Points, in no order, along strands that fork, close into loops and pass close to each other.
Two points are linked if the straight distance between their rows is under 42.2. Some points are linked to none.
rer: 3,61,17,6,-24,-17,-1,-37,-30
Mogi: 29,63,13,7,-31,3,-2,-53,-28
geron: 16,-17,52,-4,-76,-22,7,37,-2
saz: 67,10,14,-14,-53,-16,24,-32,-35
suru: -38,25,-10,15,55,23,-17,13,29
tiv: -31,17,16,-13,-23,-47,10,8,-32
zan: 49,14,68,-7,-73,-26,18,29,-2
Zutem: -76,7,-12,-4,49,-35,-5,12,-4
Buri: -4,75,-18,26,74,29,-13,-34,15
Tik: 1,0,-44,0,83,18,24,40,18
ruv: -55,10,-25,0,75,-7,-1,29,14
rol: -18,5,-46,-12,87,-3,22,25,4
bama: -1,-2,29,3,-59,-8,-4,13,-5
Kupa: 17,-28,-46,-2,75,22,30,45,21
lev: -52,36,-7,22,71,11,-16,11,25
guv: 24,-73,-13,12,15,45,-13,25,44
Mari: -30,11,-11,15,48,32,-15,23,37
Mized: 18,26,-41,-15,43,11,11,-43,-11
radi: -35,19,24,-2,-28,-32,-2,9,-20
zaro: -23,-32,-1,10,5,39,-22,26,41
Neti: 48,-45,-18,3,-1,36,-5,-21,13
lura: -39,18,-25,10,83,9,3,37,24
gutuf: -44,20,-33,-13,73,-23,8,-4,-8
nosud: 66,-2,-19,-4,-20,23,6,-58,-15
lef: 33,-36,-12,0,-15,27,-6,-19,7
Teba: 41,-79,-5,7,-13,32,-15,0,20
gan: 24,36,27,1,-49,-10,6,-21,-23
Muzu: 1,-14,-7,-27,-22,-36,20,-5,-34
ses: 7,-47,-5,15,8,51,-18,25,48
Besan: 4,-85,-8,6,0,31,-15,35,39
bubun: 16,-38,-47,-14,64,13,25,27,16
Fel: -37,-17,-7,-14,-6,-18,-2,10,-8
Med: -46,50,12,28,23,14,-32,-21,15
modog: 66,2,26,-7,-64,-16,22,-17,-26
fav: -70,-4,-16,-4,54,-17,-7,29,12
kop: 7,46,-10,8,11,24,-12,-48,-2
bele: 24,-47,26,-2,-66,-16,4,20,-9
Nizi: 21,-65,9,3,-45,11,-11,8,10
mak: 4,2,63,3,-77,-18,1,43,3
Gumub: 13,43,55,-4,-55,-37,13,18,-18
dimaz: 21,-15,23,-6,-58,-16,9,8,-14
vevav: -34,20,-14,-14,16,-32,5,-16,-25
Tofes: 26,28,-8,-10,-22,-1,7,-44,-26
mus: -29,-14,-6,9,22,34,-20,26,37
Buvon: -14,-40,-16,-16,-6,-4,2,10,0
Kuvuf: 13,2,2,-3,-32,8,-3,-21,-8
tipe: -35,37,-22,29,93,18,3,45,30
pili: -35,-1,-2,-25,-11,-56,17,11,-38
Daput: -37,53,-1,28,47,20,-26,-20,18
zalef: 59,-7,-6,0,-33,23,1,-47,-11
larab: -12,-16,-4,-28,-23,-48,24,8,-38
kiza: 43,-13,63,-8,-76,-29,18,38,-3
Fipe: -64,39,-6,24,82,-5,-13,9,18
magim: 72,-46,-14,5,-17,32,-7,-41,0
molon: -7,46,8,5,-18,-10,-6,-34,-23
Sek: -71,38,-10,15,72,-26,-12,-5,2
vaku: 11,-23,-4,3,-16,29,-12,-10,17
fizu: -25,7,-42,-17,70,-10,16,2,-4
sobu: 41,18,30,1,-62,-5,7,-14,-16
laga: 55,-68,-21,4,8,35,-5,-10,17
nafor: 30,61,47,4,-56,-18,6,-14,-21
gafo: -26,-22,-27,-9,48,11,3,28,20
tos: -2,-67,-25,-19,11,0,8,16,10
famam: 16,-57,-47,-24,52,2,24,21,9
Buv: -17,3,25,-2,-46,-16,-3,14,-10
Vama: -42,4,-7,-3,13,-4,-10,2,0
tufe: 49,34,-8,-8,-29,4,12,-57,-31
zus: 1,-8,1,1,-25,13,-11,-8,4
Foduz: -39,19,3,2,4,-7,-13,-7,-5
Vilab: -24,36,10,5,-15,-7,-12,-19,-13
bep: 8,-23,4,-14,-42,-20,11,4,-18
fes: -49,57,26,38,1,17,-40,-19,15
nes: 19,68,66,1,-49,-35,10,5,-16
fus: 20,11,-4,-9,-29,-5,7,-28,-23
Fik: 71,-33,-1,6,-40,26,-4,-42,-9
Fen: 36,24,55,-14,-60,-38,21,21,-17
rekat: 22,-63,23,3,-62,-2,-2,20,-1
Porar: -15,60,-7,22,45,32,-23,-30,17
pasu: 30,-85,2,10,-33,24,-16,8,17
libi: -69,24,-7,-1,46,-30,-9,-2,-8
Gizo: 8,-56,-41,-26,32,-3,19,9,3

A fork is a point with three links, a tip a point with one. Leave the first point through the second and follow the links. Name the first fork or tip that comes.
magim; Fik: nosud
nes; Gumub: mak
pasu; Teba: Neti
zus; Kuvuf: tufe
pili; larab: dimaz
Buri; Porar: fes

How many points has the smallest loop of links through each point below? Write 0 if it is on no loop.
pili: 9
Fipe: 0
kiza: 0

Name the points in between on the shortest way along the links from the first point to the second, in order.
bep; pili: Muzu, larab
Buri; fes: Porar, Daput, Med
suru; Besan: Mari, mus, zaro, ses, guv
nafor; saz: gan, sobu, modog
bele; magim: rekat, Nizi, pasu, Teba, laga, Neti
